Each row is a point on a tangle of strands that fork and nearly touch. The rows are in no order.
Two points are linked if the straight distance between their rows is under 114.
q_695: [-23  13 -15  53 -11 -28  21  -5  -8 -32  -2  -2   5  22  20  -9   9  -2
  18  -2 -38  27 -11 -13   0  25  24  -7  13  41 -24   2 -12  13  -3  15
  -6  16  24]
q_831: [ -1  -2  32  -2  25  10  26   6  12  29  17  24  30 -35   8 -16  22   3
 -21  21  -4  23   9  -4 -16 -32 -16   9   0 -22  23  11   9  -5  -7  16
 -14 -25   7]
q_654: [ -2  -9  -4  18  50  20  22  -4 -21  13 -19   5   3   0 -25   2 -12 -13
   1 -11 -28  47  21  -7   1  -8 -29 -21  20 -33 -28   5  24  -3  23   3
   4  11  38]
q_48: [-17  20  -3  37  11  -4  58 -24  -9 -12 -15   8  -5  -3  17 -20  33 -10
  10  -9 -23  37 -34  -8 -13  -3  21 -11  27  17  -7  23   4 -13  22  19
  -7   8  17]
q_231: [-19 -40 -21  -5  25   2  22  26   1 -29  -7  -9  -8  26   4   0  -4   8
  19   6 -14  -4 -25   8   0  10  -2   2   2  -5   1  -8  12  -9  33 -18
 -39  -9  13]
q_240: [ -4  17  40  29   6  11  -1 -42   1  -6  15  -1 -22 -53  31  -6  -3   4
 -12  16  12 -15   1 -20  10  11  14  -5  57  -3  -9  21  -2 -29   5  18
   0 -16  -2]
q_459: [ -2 -19  25  27 -15  -2  11  -4  -9   2   4  -9   0  18 -18   8  -2 -16
  19   7 -33 -59   5  -3  11   6   4  19  20  14  -5   2 -10  -9 -16   6
  10   9  -5]
q_264: [ 18  12  11  -3  29  -3 -32   2 -17   4 -15   9  17   5  12  -2  21   1
  -6 -28  16  29  14   8   2   0 -13  -4 -28 -37  -4  -7  21  13 -15 -21
 -12  24  15]
q_923: [  1  -6 -14 -78 -24  12 -25  28   1  38 -17  18  34  18 -35  12 -13  28
 -19   7  13   6  18  24  42  22   9 -24 -42  -7  14 -15  -9  11   4   6
  25  -2 -12]
q_396: [  9  18  29  36  12   5   4 -17  -6  11  14 -15 -10  -8 -18   0   7 -18
  10  -3  -7 -43 -24 -18 -26 -24   5  16   7  15  19  -1  -8 -23  -2  -2
   8  -7  -3]
q_860: [ 31   5  -6  -9  10  22  -1  28  11  26  -8 -18 -13  20  -3  -1   9 -26
  -7   4  -1 -55  -4  -7  13 -22 -27  17 -16   3  17   0   2  34 -21  10
 -16  38 -12]
q_355: [ 12 -16  -4 -27 -32 -18  -1  20  14  16   5  -8  27  10 -12  12   1  17
  12  26  11   2   6  -7   0  18   9  -8  24  -5   3  14 -12  13 -43  13
 -24  34 -24]
q_697: [ 18 -30  -8 -15  -5  24  -4  28  12   4  -6  -6   2   1  11  -3   7 -22
 -15  14   5 -17  12  11  42 -21 -30  42  -4 -31   4  -6  19  33 -17 -21
 -30  20 -26]
q_289: [  3  34  21  18  -1   6  40 -23   7 -14 -28 -14 -48 -32  64  -9   4  -2
  13   0  29  18 -30   0  -8  -7  31   7  59   5  10  35   1 -16  24  22
 -43 -15  13]
q_354: [ -3  17  16  41 -26  -1  -1 -17  13 -10  -2   3 -40   6  29   3  15   0
  19 -32 -13  -5 -54   1 -20 -20  33  -3  -1  45  13   5 -34  -1   7  50
 -42 -11  20]
q_150: [-23   2  -1  16  -2 -11 -32  -4 -12  -8  14 -12   5  -7 -30  27 -21  -2
   2  -2  -1  18 -29  -8 -15   8   7 -13  -8  24 -13 -13  12 -45  35 -17
   2 -32   7]
q_501: [ -6  33   7  27 -13 -22  29 -25  22 -29  21   5 -10 -36  77 -31  -3  15
   6  -4   0 -20  -7  -7 -22  11  41   2  54   7  15  18 -40  25 -23  37
  13   0  14]
q_646: [  9 -26  -6 -31 -14  21 -55 -13  -1   3   5   5   6  -7 -20  12 -37 -22
 -20 -32  23   6 -15   7  32 -17   8   3  -6  -4  17   1  27 -13  55 -13
 -19  -4 -14]
q_634: [-37   8   3  49 -21 -19  37 -29  -9 -28   2  -3 -42 -35  13 -10  13   5
   4  17   8  17 -28 -25 -11   5  24  19  18  26 -20  -8  -8 -24  -8  -2
  24 -34 -21]
q_962: [ -1 -16  15 -12  13  40  17  -3  -2  32 -31  20 -17 -25   6 -11 -19 -25
 -25 -18   0  33   6   3  50 -29 -12  35  17 -60   6  10  35  -9  47  18
 -23  -1  -4]
q_258: [  5 -32 -19  16  -3  13   1   2   9   3 -33 -14 -10  14 -22  21 -24 -35
  -8 -15 -16  11  10  -7 -11 -38 -27   2   8 -26  14   8  26 -26  46 -33
 -21 -15  33]
q_547: [  1  17   7  42  21   5  16 -25  -3  -3  16  24  28 -16  -4   9  35  -7
  11 -16 -14  38 -19   6 -36 -17   0 -23  -6  28   7  22   3  -9  15  15
   3   8  19]
q_840: [  9 -24  -2   4  43   9   4  28  20 -16 -18   3 -16  30  31 -18 -12 -25
   4 -11  -6   2  30   6 -16  -1 -21  -4  -5 -45 -23 -33  15  14 -11 -36
 -32  14  30]
q_869: [ -7 -36   7  -4 -28   6  22  -5   6 -14  -5  13   2   4 -19  -8  15   5
 -18   5 -45 -12   2  30  18  21 -16 -13  21 -22  -7  -7  -4 -56  -3   9
  44 -39  -2]
q_385: [  3  -5 -13  -9   8   4  -2 -18 -17   6   0  -2  25 -22  -3  20  12  -5
   3  15   0   1 -39   2   4 -17   6 -44  27   3  18  -9  -4  10 -12  -9
   4 -24   0]
q_664: [ -7  18 -33 -42  -6 -43  -2  33  -3 -17 -18 -17  -5  62 -17  18 -12  27
  22  15  23 -41  21   6 -17  51   1  -5 -23  26 -14   9  -7  23   0 -15
  10  23   1]
q_45: [ 23   9  32  11   8  26   3  30  28  34  15   7 -36   5  30  -8   9 -16
   0 -11 -21 -26 -28  -5 -12 -31 -17  13 -17   7  17  -6 -19  -8  -9  68
 -26  -9   3]
q_291: [ -4  16  19 -10  26  17  50  19  15  34 -28  13 -14 -27   0   4  -1 -33
  -8   8   0  42  -1 -13  -3 -41 -26  27  15 -48   6  20  29 -33  42  28
 -31 -12  22]
q_591: [  8  40  29  -4   4  -8 -16 -24  25   2  26  10  10 -36   1 -10  21  10
 -20  -3  31  -8 -22   1 -45   1  26 -27  -1  15  14  17 -14 -45  -2  15
  21 -15  -1]
q_652: [ 44  44  29  15  26   2  -7  -6 -15 -28   3 -13 -34  -2  40 -27  12   5
  41 -19  24  -9 -18 -11   7  -8  -7  29   7  13  14   6   4  30   5  -5
 -48  18  -4]
q_783: [  7 -20   4  -6 -29  17 -33  -4  -7  17  10   9  30  21 -60   4 -41  22
  -5 -13 -46   8  48  13  19  15   4 -17 -21  10  -1 -26 -14 -28  21  -5
  59  -5  12]
q_19: [ 34  30  48 -19  24   1 -25 -26 -17  -8   9 -10  -7 -26  22 -25  -1   5
   7  -4  39 -16   4   0  22   5  -3  34  16 -19  15   8  16  11   8 -19
 -25  19 -25]
q_471: [  2   1  10  21 -22 -20  22  30  28 -15  24   7 -11 -18  62 -28   8  11
 -15  16   2  -5 -14  -6   0  -1  26   1  38  -2   1  13 -29  33 -45  56
 -15  -9  19]
q_535: [ 27  11  10  26  30  15  13  10   3  -6 -15 -20 -30  11  26 -17   4 -10
  16 -13  -3   5 -31 -16   0 -22 -12   7  18  -9  21   3   8   8   8   9
 -53   2  12]
q_815: [ -9 -10  27   4  -4  21  33  -4  35  22  -1  19   0 -44 -15  -7   7  -6
 -32   8  -7  27  -7   3  -9 -28  -9  -1   6 -48  25   7   5 -56  27  23
  -8 -26   7]
q_20: [ -9 -47 -14 -11 -19  31  14  -3  11  31  -8  -2   1 -13  16  -7   7 -17
 -41   6 -23  -5  21  15  35 -22 -21  30  13 -36  15  -1  13   1  -7  -5
   4 -25 -33]
q_218: [ 28  18  20 -12  30 -11   2  11  14   3  29  10  35 -19   8 -30   9   5
  -7  18  14   4  -9 -24 -13 -14   0  -5  -4   1  21  13   9   9   5  17
 -28   5  11]
q_357: [ -8  16   3  10   2   2  13 -50 -20  17 -14 -12   9 -40  -4 -23  23  50
 -14 -11  -2  11  17   5   7  -1  11 -11  30 -27  29  -8 -17  12 -35 -12
  20 -11 -16]
q_208: [ -9  23  21   6  -5  -4  31 -46   7  -6 -36 -16 -25 -48  14  -5  12  19
  -4  -4  41  33  -9   1 -12 -16  18  -1  33 -33  33  26  -1 -40  24  -5
 -37 -21   3]
q_762: [-27   9  10  32 -11   2  15 -52  -5 -22   2  18 -15 -31  29   6  20  -4
   2   4 -17  -4 -19   2  -5  18  24 -24  52  11 -12   6 -16 -26 -26   9
  32 -26   5]
q_702: [ -1   8  15  15  -9   8  69  11  36   5 -29   1 -53  -5  24  -8  13   2
  13   6  -1  22 -33  -4 -17 -39   7   4  13   2  26  18 -20 -20  12  62
 -68 -14  26]
q_247: [ 15 -40 -27 -12  18  12  -6  20  15  -2  10   4  23  22 -12  -2 -37 -26
   5   4 -18   1  30 -20  22   7 -26  -7   3  -3 -13  -4  26  16  11  -7
 -28  32   9]
q_875: [-20  -1  -7  24 -16   0  30 -19 -19 -13 -18 -28 -34 -21 -29 -26  14  17
 -14  16  -2   3 -11 -27  21   7  12   9  25 -16 -20   0  -2 -31  13 -19
  22 -18 -11]
q_446: [-16 -21   8  16   1  12  65  24   9  -2   0  25 -30   6  12 -13  29 -14
   9  25 -49   8 -30   4  -1 -24 -14  -9  13   5   3  -4 -15  -4 -24  45
  -9 -31  15]
q_145: [-25 -24 -14  -2 -22 -20  -2 -10 -16 -34  13 -19  -2 -23  -6  -8 -10  43
  10   7  25  -1   6 -10   9  29  37   6  30  28  -7  -6 -17   2 -24 -17
  29 -42 -33]
q_864: [ 14   2  30  25  29  27  18  40  34  29  28  17 -13  14  17  -9  -9 -36
   5  -4 -44  -8  13  -9 -14 -13 -34  30 -18  -8  -9  -8  -7 -14 -11  53
  -9  19  11]
q_714: [ 11  -4 -25 -48   1   9 -30  10 -13  15   0  -3  37  -4 -34  22   6  19
 -11  14   3   1 -13   8  14   1  -3 -38 -13  10   9 -12  -8  -5  11 -18
  29 -32  -4]
q_573: [-14  37  34  49  -1 -19   3 -32   6 -11   6  -9 -28 -35  12  12 -12  -8
  19   4  30  23 -20 -24 -30 -15  17  25   9  33   6   7   8 -29  25   9
 -44 -16  -6]
q_241: [-24  18  -3   0 -12   1 -13 -50 -36  10   8  11  28 -27  -7   0  11  30
   7 -21  12  53   0  12 -12   7  32 -18 -22  38   5 -13 -21   9 -11 -17
  50 -12 -23]
q_105: [-26  -3   7  16  -2   1 -37 -17 -11   8  21   2  -9 -24 -37  16 -42   0
  -5   3   0  18   1 -32   9  16  -3  13 -18  21 -31 -36  15 -29  12  -3
  32 -18 -23]
q_734: [ 10 -30  -9  19 -10  27  -7 -18   3  20 -15 -16   5   4 -25 -17  -4  -7
 -40 -23 -29   7  23  -6  14 -21 -16   8   2 -23  17   4  16 -23  24 -21
  15 -14  -1]
q_452: [ 14  21  26 -12  -7  -6 -26 -13  -1  21  24 -17   9 -14  -2   1 -21 -24
 -12  20  25 -34  -4 -22  14  18  18  -1  20  16  -9  15  -5  -5  -7  21
   9  27 -20]
q_732: [  6   8 -31 -29  14  -1 -46 -14 -15 -15 -18  16   0   9 -46   7 -39   2
  19  -5  23  -5  47 -19   6  13 -11 -17 -32  -2 -24 -48  11  16   9 -72
  15   3   8]
q_390: [-10  10  -6 -17 -15   8 -39 -25 -27  11 -16 -13 -15 -21 -37   0  -1  17
 -14  -2  38 -19   3 -14  25  -8   0  20 -25   9   4 -23   7   9 -12 -41
  23 -14 -44]
q_629: [ -2  39  -1   1  34 -17   1 -29 -26  -3   5  -5 -10  14  -2  -8  -1   0
  25 -11  35  14  -8 -25 -46  -5   3   7 -30  53  -4  -4   9  18 -18 -17
   8  13 -19]
q_584: [  0 -21  15 -25 -30  23  15  31  43  22  30  19 -11  -1  16  -1   9 -39
 -21  24  -2 -56   5  10   6 -13  -6  29 -16   4   0   7 -15   3 -31  35
  11   6 -38]
q_846: [ -3   9   1 -27   1 -15 -12  21 -15 -13  -2 -30 -34  46  -9  -2 -23   1
  12   6  34 -45 -13   0   1  27  13   8 -18  42 -19  15  -2  28  -1  -6
  -4  28 -18]
q_209: [-37 -36 -11 -10 -12 -11  44  29  23 -31 -10  -4 -28 -15  46   1   9   6
 -11   2  28  27 -38  32 -14 -11  25   4  27 -19  14  17   3  -4  -4  13
 -40 -39  -2]
q_568: [ -4  10   4   0  -8 -13 -15  28   3  -6  12   3   6  10   1  22  29 -11
  -6   6  -1 -39 -40  14  -9   7  11 -24 -25  23  -8   9  -8 -13 -11  23
  16  -6   3]
q_670: [-21   4 -18 -12 -13 -19 -39 -24 -42 -32 -13  13  12   6  -7   0  -3  35
  28 -19  20  44   8   6  32  33  14   1 -24   6  -5 -34   4  17  -6 -41
   2  -4 -10]
q_168: [ -3  12   6  -1   0  -2 -19 -28 -27  -1  -7 -28  -1 -16  -5  -2  16  20
   6 -10  26 -14   3   0  24  11   2  16  13 -16   7  -7  -2  17 -36 -29
  -3  12 -38]
q_979: [ -5  19 -26 -43 -30 -32 -13  20   9  13  -5  -6  17  51 -39  39  -5  41
  14  18   3 -31  45  11 -19  54 -16  -8 -22  16 -14   5 -18 -24  11  -9
  41  15   1]
q_570: [ -8 -49 -39  -5  17  21  17  21  16  -5 -29   8  -4  21  -3  -4 -10 -22
 -20   2 -22   3  35  13  -2 -25 -32  16 -16 -43  -6 -26  30  10  24 -52
 -19  -7  24]
q_222: [ -6  -3 -27  10  -6   9 -36  -6 -12  -4 -12  -9  -1  -2 -47  19  -6  -2
   0   1   3 -39  28 -17  20   4 -19  16 -26   4 -16 -20  13   6  12 -49
  11  12 -14]
q_12: [ 10  -5  25  -3 -15 -10   0  15  26   7  28 -14  13 -19  32 -15  -6   3
 -20  29   7 -18   4  -7   9  20  14  -2  44 -21  -4   9 -22  -1 -37  31
  -5  13 -10]
q_383: [ 14   1  25  29   6  33   2 -27   1  25   8   7   5 -26 -51 -10  -2   5
 -18 -25 -32  21   8  -2 -10 -26 -15  -8   5 -30  24   2  -3 -47  33   4
  30 -12  14]
q_418: [ 17  32  10 -29  -8  -8  -9 -14 -11  43  -4  -5  21   9 -51   8 -13 -22
 -18  11  14 -14  15 -17   4  18  -2 -17  -6  10  -9  24  -4 -15 -16   7
  44  25 -12]
q_232: [  6 -26   8  37  21   6  31   5 -21  -2  -5   1   1  24 -17   9  13 -10
   5   7 -50  11  12  18 -23 -14 -26 -15   7   3 -13   8   7 -14  -3   2
  22 -13  38]
q_533: [-28 -11   4 -13  -8  10  64  29  22   0 -30  -7 -51  -9  21   3  19 -13
  -3  13  16  19 -41  12  -8 -21  14   7  16 -11  -8  25  11 -37  14  33
 -45  -7  10]
q_588: [  5  33   0   7  21   3  -4 -42 -16  15   5  21  48 -31  -4  -1  40  13
  -1 -18  12  34  -6  14 -18 -10  11 -20 -23  12  15  13  -5  18   4  -5
  22  21  -6]
q_881: [  7   5  -7  35  33 -11   4   8 -11 -29 -31  -7 -15  37  40  -6   4  -8
  22 -22  -8  24   8   3 -31 -11  -4 -20  -2 -14 -13 -16   7  26  -7 -39
 -19   5  45]
q_727: [ 27 -14  -6 -24 -14   8  -9   0  12  28  21   6  28  18 -36   7  -6 -32
 -27  -3 -19 -28  10   7  -1  -6 -11  -3 -19   4   1   6  -2 -26   2  12
  51  15  -9]
q_89: [ -8  -3   7  10   4  -2 -46 -18 -34 -29 -20  13 -12   4   1 -16  -2  21
   4 -29  18  46   6  -1  39  15  10  -1 -14 -27 -11 -14  19  -5  14 -34
 -24   4  16]
q_644: [-27 -13 -26  16  -8 -27   8  13  -7 -60  20 -25 -17   7   8 -12  -7  33
  18  -8   9   1 -36   3  -4  26  33  10  10  44  -9   1  -7   9   6  -8
  -8 -23 -15]
q_607: [  2 -12 -29 -22  28 -11 -20  10 -15 -38   0 -15  -3  38 -11   1 -20  14
  33  -4  15 -17 -11  -6 -20   9  -1  -7 -12  29   3 -26   7   5  14 -51
 -12 -11   6]
q_835: [  9  60  29  20  42  -8  -4 -29 -18  22   9 -12 -14 -20  -7   6   3  -9
  23 -13  15 -17  -6 -24 -47 -21 -13  21 -20  23  13   4  12  -7   9   1
   7   1 -10]
q_44: [ 18  39 -11 -27  15 -20 -29   3 -10   3 -22   3  -7  27 -30   5 -26 -28
   2   3  38  -3  40 -25  -7  23  -9 -26 -29  -9 -36  -3   6  18  -9 -37
  14  42  15]
q_945: [ -7 -22 -18  12 -14 -19  45  10   2 -32  11  13  18   9 -12  -1  33  25
  24   9 -41 -17 -23  27  -9   6  11 -17  17  14  17  -7 -31   0 -27   4
  35 -33   6]
q_423: [ 25   3   8  13  28  18   5   6   4  44   0   7  34  -1 -27  11  -8 -23
 -14   0 -29 -11  42  -1 -16 -37 -38  20 -12 -31  -1   0   9  24  -6  -1
  16  31  22]
q_83: [ 32  15   1  21  50  23  -8   3   7   9 -17   8  12  -8  -9   2  -8 -32
   7 -15  -6 -16  22 -19  13 -32 -32  29   8 -43   6  -5  23  29  15 -23
 -27  27  27]
q_410: [ -6   0 -11 -18  -6  21 -57  -6  -9  16  11  -6   4   6 -42   2 -45  14
 -11 -33  -7  10  24  -7  11  16   3 -20 -42  17  -4 -25   6 -23  34 -15
  42  -4 -13]
q_939: [-11  26   9  33  -5   3  22 -13 -22   8 -40 -19 -45 -22 -17  -2  16 -15
  -9  -1   6  14  -7 -32   7 -13   0  13  22 -15 -26  21  21 -49  40   0
   0  -9  16]
q_552: [ 17  -5 -17 -29 -23   6 -49  -2  -7  50 -16   6  15  30 -14  21 -46 -24
 -19 -38 -19  10  49  12  25   6 -10  -5 -34 -30   2  -6  19  17  12   0
  25  42  -6]
q_36: [  6  22 -15 -22  24 -13   0  21 -10 -12  -6  16   2  41  23  -6  12 -13
  17 -13  17   0 -38   4 -15  -4  23 -13 -40  31   0  -1  -4  47  -9   9
 -28  34  23]
q_134: [  2  23   4  -7  -2  -7  -3  15  12  15   6  14  -7  25  36   5  17 -12
  -3 -24  -3  11 -57  16 -42 -25  22 -17 -29  48  10   7 -15  23  -9  55
 -25   1  24]
q_144: [ -1  30  -3  15 -14 -15  12 -19  17 -21  26   7  16 -20  17 -15  48   6
   0 -21   6  -4 -19  10 -34   7  25 -23  -3  31   9  14 -31  -5 -36  12
  52   4 -13]
q_175: [ 15  36  -5  -8 -11 -35 -12 -12 -14 -25   4   1  28  -8  31 -22  19   0
  13  -3  37  22 -16 -16   6  10  28   1   8  19  12  10  -6  47 -25  -9
 -10  28  -5]
q_253: [-13 -32 -14 -55  -9  25 -13  31   7  35   4  33  39  18 -34   5 -14   7
 -21  11   1  19  48  11  11  -6 -16  14 -57  -8   2 -16   3  19  -6  -9
  13  -4 -12]
q_395: [-12  -1  -4 -40  17   4  10  39  -4  36   9   9  23  24 -15  12   4 -22
  -6  24   8  14  25  15 -20 -15 -33   6 -49 -11  -9  -7   2  34 -42  -8
   5  14  -4]
q_255: [-13  -5 -11  31  19 -14 -13 -20 -31 -20 -15 -12   8  15  -5   2  -8  13
   9 -13  -1  37  30  -1 -38   1   0 -22 -16   0 -24 -20   3  14  -1 -56
  17 -13  32]
q_202: [-15  -4  -3  14   4 -22  14  -2  15 -21  17  -9  21 -16  32 -20  27  25
 -13 -19   0  37 -21  17 -16  27  34 -11  11  -6  -3  11 -14  -7 -22  16
  12  -3 -14]
q_304: [  5  -9 -37 -39  -1  -8 -38   8 -16  -2 -12   4  41  25 -23  21  -8  40
   8   9  -8  -6  32  11  32  19 -37 -11 -17 -10  16 -34   8  10  28 -35
   8 -14  14]
q_944: [-16 -30 -24   3 -21 -17  58  30  10 -37 -11  12 -24  22  -7 -10  25  20
  13  19 -37  -9 -34  11 -12  -9   2  -9  21  18  14   8 -11 -25  13  21
   3 -51  23]
q_190: [  1  13  14 -10  15   9  16 -11  23  13  29  28  10 -31  55   8  17 -12
  -9  29  -9  -5 -18   7 -30 -10  -6 -40  29  -6  10   3 -22   1 -50  32
  20 -11  15]
q_916: [  5 -15 -11 -53 -43 -22 -36  10 -11   8 -16 -17  11  23 -13  28 -11  19
  11  15  24 -16  20  19  30  39  -5   1   8 -10  -2  12   5  11 -11 -13
 -14  26 -32]
q_825: [ 21  -7  -3 -18 -23  24 -34 -10   8  48 -11  14  17  -7  -8  15 -20 -17
 -17 -26  -2   5  43  12  52  -3 -15  24 -10 -44   7   2  15  19   5  13
 -13  52 -30]
q_352: [  6  -5   5  33  -6  23 -35 -13 -10 -20  -2  -7 -14 -19 -24  -5 -28 -13
  -7  -9  16  -2  26 -30  43  -2 -16  25  -6 -21 -31  -1  21  16  40 -40
 -14  28  -7]
q_705: [  0 -35   3   1 -31  42  11 -29  18  18  -9  -3 -17 -31  15 -26  -6   6
 -48   9  -6 -20  27   6  51   1   8  10  41 -45   4  13  -7 -10   6   9
  16   1 -24]
q_701: [-17 -25  -9   5   2  -7  39  41   6   9   6   2   2  21  12   1   5  -9
  15  33 -38  16   0  -2   9   6 -23   1   3  -3  -3 -11  -8  26 -35  28
 -28  -1   1]
q_650: [-11  26  35  26   7   1 -26 -41 -19  15  10   1  -6 -47  -9 -13 -14  15
  -8  -6  12  17   7 -29  15   5   6   8   4  -9   3 -10   4 -18  21   3
   7 -17 -20]
q_233: [ 16 -23  -7 -64 -16  16 -26  -5  -2  27 -12  -1   3   6   0   8   2 -14
 -19  -3  25 -22   9  22  43  10 -12   8  -5 -19  11   7  17  18 -12  -8
  -2  24 -43]
q_870: [-20 -17 -22  -7 -22 -12 -10  -7 -26 -18  -8 -19   9   4 -33  -8 -23  57
  20   4  -4  32  28 -16  32  44  15   3   7   0 -10 -24 -12  -3  -5 -32
   9 -15 -17]
q_785: [ -8  -2 -34   9   1 -13  14  22   5 -18   6  11  17  36  30  -4   9   4
  27  -1 -33  18 -20   0  -2   8   6 -22 -20  33  -3 -14 -20  48 -17  29
 -29  21  20]
q_14: [ -6 -10 -17   6 -20 -45  -3  22  -5 -12  -3 -18   2  52  -8  18  -9  29
  37   9 -22 -29  31   0 -23  37  -4  -7   5  34  -7   4 -12  17 -26   9
  -3  15   8]
q_469: [ 28 -28 -54  -8 -24   6  -5  -7  18  17  17  13  18  30 -12  29 -17 -32
 -17  -6 -42 -46  34  16  10   1  -9  18 -33  -1  -6   4  11  -9  22   0
  34  28 -23]
q_754: [ -5  30 -19 -18 -18 -27 -14  -2 -19   9  -5   0  10  28 -58  43 -17  19
  26  28  -2  -6  41  -3 -32  35 -14 -23 -34  30 -38 -13 -16  -5  -8 -24
  59  14   8]
q_32: [ -1  49  -7   1  -8 -44   9 -36  -3 -23  23  -6  13 -38  43 -38   3   8
  12  -8  34  22  -4 -24 -28  12  30  20  14  28  16  -4 -15  36 -19  -9
  22   2 -30]
q_347: [-29 -44  -6 -18 -20  10  19   1   9 -13 -13   2 -23 -12  10 -10   4  12
 -34  23  -7  -4 -12  16  24  16  11 -20  46 -16 -13  13   8 -40  15  19
  11 -45   5]
q_392: [ 15 -12 -12 -24 -15  -4 -37  27   0 -19  11 -28 -19  48  15   9 -40 -28
   1   2   7 -53   6  12  15  12 -11  10 -13  37 -21  11  17  28  37 -12
 -13  23  -7]
q_624: [ -7 -23  -8   6  25  29  44  26   8  -9 -27 -12 -37   6   6 -12  16 -14
  -1   5  -5   3 -28   2  14 -17 -19  16   9 -26   0   8  21 -11  19  -5
 -44   1  -1]
q_598: [  7  27   1   4 -36 -44   6   7   0   2   2  -3  30   3   2  10  18  11
  15  13  19  -4   1 -13  -8  18  39  -4   3   8  -3  20 -29  33 -37  12
   0  39  -2]
q_643: [ 14  39  -2 -26  36  -7 -26   0 -27   7 -13  19  20  23 -10  12   4 -17
  -7 -18  34  32   2  17 -24  -2  -3 -32 -46 -10 -19   5  19  21   0 -23
  17  29  33]
q_30: [-15  10 -16  16   3 -10 -21  -8 -24 -15  16   0  10  13 -36  37  -4  30
  27   4 -28  -1  27  15 -26  29 -22 -25 -34  27 -30 -32 -11 -23  18 -27
  56 -21  10]
q_442: [ -8 -55 -27 -29   9  11  11  24  11  -5  16   8  26  15 -13   5 -17   1
  -2  26 -26  -8   8   6  29  10 -21   7  10  12   2   2  17 -11  33   0
 -15 -25  -9]
q_331: [  2  -3  17  13  -3  -4  36 -21   3  22   0   1  25 -18  -1  -1  38  28
  -3   4 -24  10  18  30  -8   6  -4  -4  24 -40  12   6 -27   2 -59  15
  28  10 -10]
q_126: [  1  12  -4 -17  17 -24 -17  -5 -32 -34   7 -12 -29  26  -5 -10 -26   0
  32   3  40  -7 -13 -18 -15   8   7  24 -20  34 -18 -20   7  24 -19 -42
  -7  13 -20]
q_841: [-21 -32  -2 -17 -21   0 -14  -2   0   9   7 -14   9   0 -10   7   7  37
 -12 -10 -16 -26   8  33  13  28  10 -13   7 -20  12 -11 -22 -22 -23   3
  45 -24 -27]
q_994: [  5  -2  10  17 -15  -4  22  12  21 -24  21  28  -3   7  12 -10  45   4
  13  -6 -24 -32 -36  24 -22  -8  14 -15 -11  18  11  -2 -33   3 -49  40
  25  -4  -1]
q_795: [ -8  -1   6  28 -24 -17 -18  20  22 -20  11 -12   3  -4  -6  31  13  -8
 -11   0   1  -1 -47   7 -25  -6  12 -26  -8  18   9   2  -3 -47  13   6
 -13 -28  19]
q_125: [-32 -37  -4  -7  -8 -19  -7  26  -3  -3  -6  -8  15   4  24  11  20  30
 -12  -3  -1   8  -1  33  15  27   9  -2   2 -30   0  -3   2   4 -25   6
   2 -26 -14]
q_81: [ 11  51  42  40   7  -2   2 -11  13  -3  10  -5 -24 -25  56  -2   2   0
  17 -10   4  -6 -32  -2 -23  -8  31  18  26  26  14  16 -10 -12  20  42
 -40 -15  16]
q_448: [ 26   8  24 -14  15  36   9  26  35  35  20   7 -16 -19  34  -9  12 -30
 -13  12  10 -51  -3  -4   3 -31 -20  29  -2  -2  22   9   3  16  -5  36
 -21   5 -29]
q_425: [-14 -26  24  -9   3  -1  -8  16   4 -14  -7  12   3 -10  40  17   7 -12
  -8   9  33  22 -32  22   6 -21  18   7  18 -10  11  14  20   3   2   5
 -52 -26   6]
q_557: [  0   0   8  25 -20  -4  -4  18  -6 -53  18 -37 -36  -5   7 -16 -20  10
  14  12  24  -8 -48 -16  13  -6  15  10  11  29 -12  -3 -12  19  20 -21
 -30  -6  -8]
q_788: [ 12 -17 -51 -38 -25   2 -14   5  21  19   4  11  43  36 -19  27  -9  20
 -12   7 -26 -37  58  19  26  16 -34  13 -30   2  11 -15  -4  -6  41  -9
  39   2  -2]
q_626: [ 25   6   0   8  28  -3  -7  27  18   0  20  -3  21  17  -2 -21 -20 -10
   4  12  -3   2   9 -34  -2   5 -11 -14  -8   3 -11  -3   5  20  -8  15
 -27  41  25]
q_40: [ 14 -17   3  12  18   9 -13   3 -24  26   7  -4  25  14 -38  27 -11  -2
   4   3 -29   8  38  31 -30  -8 -27 -27 -18  -9 -15  -3  -2  12  -6 -14
  43  23  31]
q_270: [  0 -32  16 -26   9   7 -40  12   0 -15   9  11  15   4   1  10 -15 -12
 -12  -9  32   4 -21  16  19  -3  15   7  -2   9 -11  17  35  -4  23  -5
 -45   0   1]
q_548: [ 41   2  -1  17  15  19 -44   7   8 -15   0  -3 -14   4   7   2 -41 -57
   5 -22  15 -25  14 -25  18 -22 -17  24   2 -16 -18   4  26  22  37 -32
 -20  38  17]
q_545: [-29   5   4   5  -5   2  48  18  32  -5  26  32 -18 -36  64 -18  21  -2
  -7  24  -3   8  -3  -5 -29 -21  -3  -2  20 -18  11   2 -33  24 -61  34
   9 -37   5]

A fork is a point with three links. Follow the links from the first point to the second and name the forks in between, in order.
q_944; q_634 | q_994 > q_105
q_208; q_591 | q_81 > q_785 > q_994 > q_144
q_425; q_291 | q_533 > q_624 > q_231 > q_815
q_535; q_304 | q_624 > q_231 > q_815 > q_734 > q_20 > q_697 > q_233 > q_355 > q_12
q_670; q_175 | q_222 > q_168 > q_624 > q_231 > q_815 > q_734 > q_20 > q_697 > q_233 > q_355
q_45; q_190 | q_448 > q_697 > q_233 > q_355 > q_12 > q_471
q_145; q_442 | q_222 > q_168 > q_624 > q_231
q_392; q_20 | q_846 > q_126 > q_231 > q_815 > q_734
q_150; q_81 | q_994 > q_785
q_385; q_835 | q_714 > q_12 > q_355 > q_233 > q_697 > q_20 > q_734 > q_815 > q_231 > q_126
